Each row is a point on a tangle of strands that fork, close into loops and nearly touch. The rows are in no order.
Points whose rows are less than 19.1 apart are linked; no others are.
q_970: [ 10  -5 -15   2  -5   2 -10 -36  17]
q_725: [ 22   6  -3   0   4   4   1 -11  50]
q_79: [ 10   9   3   4 -10   2   7   5  11]
q_969: [ 11 -23  -7  -6   7  -3  -8 -19 -30]
q_120: [-17 -26   3   6   4  -9 -21  18 -61]
q_616: [-12  -1   0   3  -9  -2  -3   5 -29]
q_143: [21 19  1  3  2  6  6  7 45]
q_637: [ 5 24  1 -6 16  9  8  5 48]
q_21: [-10  19  12   2  -2   2  11  31   8]
q_194: [20 14  2  5 -5  4  6  5 32]
q_683: [ 2 26  5 -1  7  9 10 17 32]
q_174: [  0 -23  -3   6   3  -4 -23   4 -61]
q_416: [-12   7  -3 -10   7   4   9 -11  10]
q_594: [ 5 25 -8  0  8 10 -1 -9 55]
q_606: [ 10  -1  -3  -7   6   2   6 -17  32]
q_29: [-11  -7   1 -11   8  -2   7  -3 -13]
q_493: [  4   1 -14   3  -8   4  -7 -31   8]
q_200: [-13   9   8   1  -7  -1   7  21  -7]
q_746: [-18   4   9   3  -7  -4   5  22 -18]
q_689: [  6  -9  10   0  -4  -7   8  14 -11]
q_768: [  8   0 -12   4 -10   3  -7 -27  -1]
q_169: [  5  17 -10   1   5   8  -5 -20  57]
q_38: [  9 -10  -5   7 -11  -2  -9  -9 -30]
q_859: [-16  -1  20   3  -1  -9   9  42  -9]
q_101: [-7 11 -2 -9  6  5  9 -9 20]
q_238: [-6  2 18  3 -3 -6 10 39 -2]
q_240: [-3  3  2  2 -9  0  4  4 -9]
q_260: [ 14  11   1   5 -10   3   5   0  20]
q_849: [  0  16 -10   2  -7   7  -1 -20  26]
q_572: [  9  -1  -7  -6   9   2   0 -25  43]
q_554: [ 11  -4 -11  -3   2   1  -6 -33  38]
q_944: [-5 25 12  2  1  5 11 34 17]
q_84: [ 2 21  1 -5 10  8 10  7 36]
q_612: [13 22  2 -5 20  9  8  8 53]
q_717: [ -6 -14  -3   3  -3  -3 -13   0 -46]
q_325: [-4 18  1 -7  7  8 11  0 26]
q_30: [-20  -8  12   8 -10 -10  -2  30 -31]
q_488: [ -1  21  -7   1  -1   9   2 -13  36]
q_540: [ 3 26 -6  1  1 11  1 -8 43]
q_383: [  9 -17   9   0  -3  -8   5  11 -19]
q_443: [  2  11 -12   4 -11   7  -4 -24  17]
q_362: [ 13  -7 -13   1  -3   1  -8 -36  26]
q_615: [  7   0 -11   5 -13   3  -8 -22 -10]
q_189: [-18 -24   5   8  -1 -11 -16  22 -54]
q_551: [  8   9 -10   1   5   4  -8 -27  59]
q_12: [ 2 -1 17  3 -4 -6 11 31 -2]
q_555: [-23  -3  18   5  -4 -10   5  40 -16]
q_611: [  8 -14  -9  -5   4  -1  -3 -27  -7]
q_531: [  4  -9  -8  -6   4   0   0 -24   3]
q_641: [-19  -5  12   4  -6  -8   3  29 -23]
q_815: [ 1  7  1  3 -9  1  6  3  1]
q_586: [-14 -21   7   4  -1 -10  -8  18 -44]
q_172: [  9 -22  -6  -3   6  -3 -10 -14 -37]
q_731: [-13  -1  -6 -12   9   2   6 -18  -1]
q_726: [  9 -23  -7  -1   8  -2 -18 -12 -49]
q_293: [ 10 -21   5  -2  -1  -8   1   2 -25]
q_58: [-10 -13   7  -4   2  -7   4  11 -27]
q_847: [ 0 29  9  2  6  8 11 31 27]
q_721: [-11  -8  -3   3  -6  -2  -9   2 -39]
q_7: [  7   1  -5  -4   2   2   4 -18  23]
q_158: [-24 -14  11  10  -8 -12  -8  32 -39]
q_627: [20 17  0  2  5  6  3 -1 50]
q_445: [ -5  -1  -1   3 -10  -2   0   2 -22]
q_5: [-7 12  9 -2 -2  1 11 18  6]
q_765: [  4  -3  -6  -6   3   1   3 -21  11]
q_671: [  8  -6  -8   5 -11   0  -7 -15 -20]
q_50: [ -9 -17   7  -1   0  -9  -1  15 -34]
q_123: [ -9 -11   5  -8   5  -5   7   4 -18]
q_938: [ -5 -18  -3   5   0  -4 -17   3 -55]
q_309: [ 7 -2 11  1 -5 -4 10 17 -1]
q_709: [ 11 -22  -9  -8  10  -2  -6 -26 -20]
q_16: [-13  -3  -3 -11   7   1   6 -11  -9]
q_673: [  3 -24  -9  -2  12   0 -22 -11 -56]

A tip is a point with one link. Name the tips that can be reached along the links from each point below, in the order of the rows.
q_641 -> q_120, q_612, q_293, q_158
q_169 -> q_38, q_551, q_673
q_815 -> q_725, q_174

A fork is a point with three links, a tip a point with one. Leave the first point through the second and follow the links. Name the first fork or tip that comes.
q_309 / q_689 -> q_293
q_815 / q_240 -> q_174
q_488 / q_849 -> q_493
q_238 / q_859 -> q_641
q_29 / q_16 -> q_84

Name the points in between on the shortest way along the links from the first point to the second, in order.
q_30 / q_238 -> q_641 > q_555 > q_859
q_12 / q_383 -> q_309 > q_689
q_671 / q_488 -> q_615 > q_768 > q_493 > q_443 > q_849
q_260 / q_616 -> q_79 > q_815 > q_240 > q_445
q_169 / q_849 -> q_594 > q_540 > q_488
